Each row is a point on a landscape with many peaks, with its height.
From any point a climber takes the steepest step (rise divided by distance) to one of its 2 nearest points. It stops when none of these is higher. Distance is the straight distance between rows; heights are no part of it.
pab (h 5.38): [150 129 131 158 160 136 107 117  68 122 120 117 153 133 168 156 103 189
 156 147 110 161  99 139 138]
dunen (h 5.04): [130 138 132 169 153 143 137 114 128 107 126 168 128  69 102 168  94 120
  89 141 102  80 159 137 106]
duteb (h 7.00): [174 130 161 144  91  59  93 128 195 140 141 197 133  97  95 149 138  93
 122  79  77 110 122 126 142]
mubut (h 6.78): [129  91 117 168 129  81  90 131 128 143 128 136 158 120 147 120 154 136
 163  59 139 208  75 146 170]
Mizol (h 6.87): [106 137 108 118 130 142 157 143 140 106 127 119 108 140 151 104 103 123
 153 170 156 105 134 116  90]
vuf (h 1.44): [154 115 142  78 152 104 107  96 114 135 131  76 199 145 147 152 143 147
 146 123  94 140  99  94 175]
Les (h 5.72): [102 121 123 175  86 115 117 121 129 128 120 126 104 143 157  82 146 125
 154  93 157 148 102 146 169]
Mag (h 4.98): [139 130 151 169 166 153 115 119  94 116 135 145 125  75 120 195 109 168
  92 159  91  89 149 131 123]
Lub (h 5.20): [126  93 111 157 151 158 173 145 149 150 139 165 118 120  91 137 116 104
  96  81 143 131 150 149  94]
giva (h 5.56): [ 97 143 120 169 136 163 159 141 119 106 107 154 108  86  95 142 109 120
  91 145 145  99 145 151  88]
Fel (h 4.30): [123 109 124 179 122 181 172 149 101 160  99 124 105 138  84 106 134 126
  84 115 142 166 119 122 126]
Miruz (h 5.74): [142  89 129 148 136 125 144 149 109 149 132 124 135 130 143 143 113 133
 153 123 118 159  95 142 139]
Fupal (h 5.09): [120 121 110 214  99 150 147 145 124 148 114 149  80 131 136  63 154 104
 122  43 157 177 114 156 146]
miz (h 7.97): [193 121 165 178 101  81  76 126 165 158 149 174 130 106 102 141 142 100
 119  50  82 142 115 166 170]
Mize (h 1.50): [121 139 114 114 154 165 148 111 123  91 133 138 128 115 125 180 123 151
 102 159 102  69 168  91  85]
zado (h 5.06): [129 112 127 173 119 161 155 138  82 149 102 114 120 134 129 126 123 149
 125 129 135 162 104 133 142]
Mal (h 4.07): [137  83 141 142 132 149 134 178 132 180 144 201  99 144  79 121 157  90
  67  62 123 154 143 191 130]
fina (h 1.67): [125 143 120  66 169  77  85 122 114 116 119  93 214 133 157 121 125 154
 183 135 118 192  89 128 162]
zeruv (h 1.17): [138  90 145 131 149 130 119 104  96 153 121  92 159 106 117 160 126 138
 108 103 103 154 101 132 188]
teroz (h 3.11): [110 103 128  92  93 100 126 171 131 163 108 101 110 163 123  92 145 116
 151 164 134 163 112 101 148]
fero (h 5.90): [139 153 160  98 161 155 101 114  50 129 126  81 131 129 164 142 119 176
 133 181  86 108 122 119 168]
pibe (h 4.96): [123  98 117 174 116 134 151 142 158 152 141 159 116 125 137 116 120 111
 139  84 149 142 122 145 108]
rim (h 4.08): [104 123 127  95 130 139 170 154 123 148 107 115 109 157 124 120 137 124
 123 180 110 107 128 106 135]
fozo (h 6.88): [ 92 166 105 117 172 127 158  91 152  95 138 178 143 100  73 170 133 113
  72 102 113  81 153 123  78]
fizo (h 4.49): [134 115 146  80 107 111 142 148 130 148 123 115 127 141 156 132 124 115
 151 167 109  97 130 111 134]
kizez (h 7.71): [106 173  98  68 135  64 142  84 197  87 146 164 138 139 113 133 133 102
 128 142 115  80 139 106  73]
fufan (h 0.53): [ 60 152 102 122 122 110 172 152 179 123 112 150  98 139  68  90 167  69
  88  82 146 102 110 148 107]
nad (h 5.98): [144  97 120 168 143  90 113 130 111 156 138 142 142 126 144 151 121 161
 158  99 119 197  87 153 152]
vigob (h 7.19): [126 159 118  81 108  48 120 118 202 105 135 191 145 125  93 155 161  99
 121 124  89  91 134  99  83]
fepi (h 1.56): [160 122 136  97 153  64  85 103 125 136 135 104 212 120 151 154 136 147
 155 114  87 173  92 126 172]
Zap (h 2.06): [169 149 149  43 116  90  67 116 128 133 156  93 139 171 184  85 120 119
 195 185 153 153 134 120 152]
Savi (h 7.66): [139 136 144 158 104 188 123 111  72 113  83  76 127  97 113 168 125 170
  91 135 138 113 143 117 143]
dese (h 5.77): [141 155 122 119  92 180 137  86  97 111  99  48 128 160 129 106 107 138
 114 159 158 129 137 106 137]
Ribuz (h 5.05): [100 143 110 155 106 175 170 140 116 115 101  98  93 170 127  88 113 145
 115 170 183 144 128  98  95]
Fabi (h 4.51): [154  91 144 155 127 152 136 137 109 178 127 156 118 127  85 136 140 107
  76  62 110 152 131 180 161]
relev (h 3.51): [102 118 102 161 116 178 197 152 140 140 107 133  94 151  85 104 128 112
 101 117 146 141 129 120  85]
tet (h 1.77): [129 124 130  73 145  82  94 147 109 137 119  62 173 129 164  99 132 130
 201 141 131 190 101 120 176]
sotu (h 1.01): [ 78 122 100 121 157 183 185 146 129 136 119 154 109 140  55 148 160 122
  66 114 141 113 154 124  79]
Vezi (h 1.22): [ 85 120 109 100 161 197 178 152 108 123 105 122 111 128  76 151 148 129
  80 158 124  91 160  90  97]
Zatib (h 0.83): [ 87 116 107 106 146 142 167 138 160 134 126 179 122 151  62 150 172 101
  82  89 117  95 138 139  82]
faf (h 4.92): [151  97 150 175 137 192 126 133  92 152 129 146 123 104  72 154 128 135
  45  75 126 148 149 167 148]
mizi (h 0.88): [151 157 153 137  94 156  98  77  77  99 108 105 142 135 154 145 105 170
 129 164 130 105 120 131 134]
Fuv (h 0.66): [ 95 119 109 122  95 131 163 157 162 147 113 154  95 145  86 117 172  82
 104  96 125 106 118 144 101]
buz (h 6.60): [131 158 128 153  89 192 125 114  68 106  70  66 132 123 108 135 105 154
 110 145 162 153 140 114 111]
bon (h 6.36): [110 134 115 142 184 166 147 112 126 106 144 211 142  95  49 162 125 115
  47  81 142 102 174 168  77]
nime (h 6.31): [133 140 132 190 100  99 102  84 114 118 131 126 137 123 156  99 119 132
 158  74 139 142  80 167 170]
Zoruk (h 2.44): [175 124 144  62  95  73  74 141 119 150 129  87 166 151 164 136 148 139
 179 159 115 148 115 107 153]
pifo (h 6.07): [ 80 118 102 127 152 119 176 158 147 125 121 153 112 129 116 122 119 106
 128 140 141 115 128 132  99]
Fugo (h 5.41): [120  92 134 123 158 107 149 175 149 160 130 164 114 109 116 147 123  97
 132 135 122 129 138 144 123]
ruge (h 6.01): [165 136 162 104 167  93  87 122 102 130 160 107 156 140 184 156 109 165
 164 169  68 126 107 107 164]
fotif (h 0.77): [137 141 141 156  88 155 134  91 107 111 100 124 115 119 138 137 113 138
 107 148 126  84 125 149 130]
vik (h 5.08): [108 132 122 220  97 154 138 117  89 124 102 128 104 133 140  71 131 138
 124  88 169 170 106 148 161]
Kod (h 5.92): [163 106 131 184 168 162 112 131  63 129 121 121 138  96 131 181  93 185
 116 127 114 168 118 157 133]
nen (h 7.29): [ 88 185 104 110 157  90 157  77 157  87 147 172 144 116 108 147 124 112
 113 138 116  71 143 116  88]
Nik (h 6.44): [139 150 144  70 142 140 114 134  71 126 133  71 131 161 176 104 109 146
 164 194 111 115 131 119 165]
zan (h 1.08): [150 134 136 140 156 140 108  68  86 121 122  90 181 119 138 162 120 160
 111 105 103 141  98 127 176]
Tenas (h 6.79): [104 127 112 121  92 146 147 127 161 118 126  86  89 179 158  66 128 124
 166 144 188 140 122 113 112]
deso (h 0.65): [107 143 125 141  89 148 156 109 142 120  99 128 110 127 106 129 127 107
  95 122 126  68 127 133 118]
Zad (h 6.48): [122 137 136 180 110 185 139 137  84 118  87 119 109  98  98 148 108 136
  73 143 141 118 147 132 117]
peb (h 7.74): [158 112 134 167 169 116 127 138 144 137 157 174 123 112 156 159  96 152
 152 152  90 124 131 126 111]
pavas (h 5.57): [125 180 129 119 169 171 114 145  29 121 102  54 162 143 149 101 106 187
 145 173 125 172 114 117 159]
kiko (h 5.52): [ 79  79 120 162 127 114 143 176 153 132 129 114  81 104 138  67 141 105
 157 130 175 179 132 115 164]
geg (h 5.88): [149 113 125 149 160 172 152 126 146 129 149 197 123 109  80 152 126 109
  69  60 122 105 161 162  87]
Kam (h 7.68): [123 124 129 110  93 107 111 115 165 108 149 113 112 155 181  75 118 116
 186 148 178 118 128 115 136]
duzu (h 5.40): [141 132 146 140 148 151 104 118  79 113 136 106 121 111 148 184 110 184
 114 169 103  89 130 125 150]
Misov (h 5.30): [135 169 119 122 108 175 111  81  64  96  96  55 157 143 144  94 101 156
 133 165 184 170 120 120 147]
dodi (h 6.62): [158 143 137 130 116  69 116 126 212 122 142 211 138 115  91 156 150 103
 115 100  70 102 139 102 103]
sebep (h 5.97): [136 184 148  79 170 169 110 146  42 119 136  61 154 156 174  78  99 165
 170 174 128 158 141 110 169]
Padel (h 4.18): [ 68 125  92 163 103 158 182 155 160 120 112 136  83 166 121  69 137 120
 126 140 177 136 126 107  90]
miten (h 6.65): [158 112 139 189 160 131 126 125 110 140 157 155 123  91 138 175  85 159
 126 124 113 143 121 150 130]
seno (h 1.91): [137 139 137  53 112  68  71 158 125 134 144  73 150 147 173  86 149 128
 208 165 166 188 116 119 166]
Poki (h 4.89): [125 105 132  83 144 101 149 156 163 138 125 125 126 107 126 146 124  95
 139 159 117  86 145 109 104]
fuved (h 6.98): [121 187 124  98 119 156 118 108 119  75 134 105 108 132 159 114  86 141
 139 208 154  72 170 121  80]
vorov (h 2.21): [174 125 148  33 105 108  79  93 112 142 153  82 152 169 164 113 134 129
 163 180 113 123 136 115 151]
rif (h 5.86): [ 90 149  95 107  97 170 170 131 154 117 120  88  85 188 123  65 115 124
 122 187 189 120 128 105  84]
Vob (h 2.07): [171 140 139  42 112 141 109  87 129 119 146  78 131 164 172 120 118 131
 139 180 122 101 145  88 122]
ror (h 1.75): [157 127 156 105 137 121 124  88 163 119 146 143 134 120 145 166 122 138
 110 164  91  60 151  78 113]
mibug (h 6.96): [153 129 138 173  96  79  90 118 145 138 135 142 130 110 137 127 143 105
 144  49 116 154 102 169 165]
kavum (h 7.67): [126 153 128  92 113 158 127 128 108 111 139  95 105 157 170  89  90 133
 157 203 167 114 143 124 107]
seb (h 1.38): [ 89 140 122  71 176 171 156 137 112 102 127 118 129 120 110 150 141 141
  96 179 100  66 164  98  86]
sef (h 4.85): [ 82 147 100 118 128  45 137 144 197 115 142 185 116 100  93 136 163  74
 130  96 134 112 132 161  92]
melav (h 2.73): [140 104 140  64  96  85 110 169 134 161 121  83 151 143 133 127 155 122
 163 145 130 160 121  99 147]
vogo (h 6.90): [148 128 128 118  66  67  90 102 200 104 149 125 126 135 165  99 143 110
 184 109 165 128 132 117 136]
Vuk (h 4.91): [ 77 148  90 167 135 161 163 140 143  98 109 123 101 101 104 101 104 113
 115 141 184 113 143 129  76]
Zav (h 1.30): [142  94 139  85 136 134 132 118 103 158 121  72 156 125 132 145 134 127
 119 137 103 127 113  95 170]
kudud (h 4.05): [122 113 119 140 149 123 132 164 162 157 150 225 110 135  76 124 168  80
  76  58 117 136 135 202  97]
zazip (h 5.68): [126 126 126 127  94  95 135 128 197 130 133 137 126 104 122 112 128  74
 143  80 125  99 128 136 113]
Kinos (h 6.23): [154 138 138 125  69  49 105 132 218 120 145 144 128  97 133 116 138  82
 168  77 137 130 131 116 127]
vev (h 3.58): [ 91  99 128 129 106 129 167 183 131 156 108 133  92 159 121  94 139 109
 139 169 139 136 122 117 139]
sot (h 6.97): [150 148 147  97 120 126  97 125  98 126 141 119 123 154 188 104 109 142
 180 193 131 100 125 136 133]
gigug (h 6.67): [156 121 150 127 153  90 114 148 133 150 154 141 144 126 171 161 107 154
 173 153  86 136 109 116 137]
melu (h 5.58): [167 154 144 119 165 126  89  99  82 120 159  97 168 147 179 140  94 179
 171 164 106 141 102 134 144]
kaved (h 5.21): [ 95 137  98 105 101  71 130 138 222 109 136 144 109 118 113 109 155  89
 152 110 156 104 137 122  91]
sokag (h 4.43): [118 102 116 107 148  72 128 171 174 148 147 229 133 119  70 159 167  89
 102  73 113 127 140 176  78]
Nak (h 7.96): [115  84 119 183 121  88  97 157 142 145 146 143 115 107 146 100 160 116
 155  40 155 215 109 167 176]
Dubov (h 1.90): [183 132 151  66 125 114 101  89 152 123 155 112 147 141 171 147 121 143
 146 174  81  82 159  61 138]
Ran (h 0.98): [150 159 143 140 127 167  85  71  59  96 110  76 167 117 133 174 120 192
 109 131 114 123 117 115 164]
Bita (h 5.39): [148 100 136 154 157 196 124 114 119 142 152 163 134  91  85 180 130 121
  54  82 117 101 169 143 118]
luba (h 6.52): [ 92  66 120 164 117  92 112 167 148 134 125 124  90 102 158  77 157 127
 171  78 173 201 123 133 174]
Lamun (h 6.11): [122 103 106 191 113 129 136 157 172 148 143 156  95 112 142  84 155  99
 140  29 155 165 136 163 135]
keren (h 1.62): [134 149 125 128 155 135 136  82 154  91 138 189 142 117 126 177 129 148
  96 147  86  60 149  91  91]

Call two points neighbours if one is among the 2 nearest of the other. Go from one point of each pair to the other, from neighbour to neighbour, staying as high as possible. Name the lowest point that can't be avoided.
Savi and Nak -> vev
Lamun and Kam -> kudud
kizez and Lamun -> vik
miz and kizez -> dodi

Where does a climber stop that starts at each point below?
melav -> kavum
relev -> Nak
kudud -> Kam
vuf -> vorov
sotu -> vorov
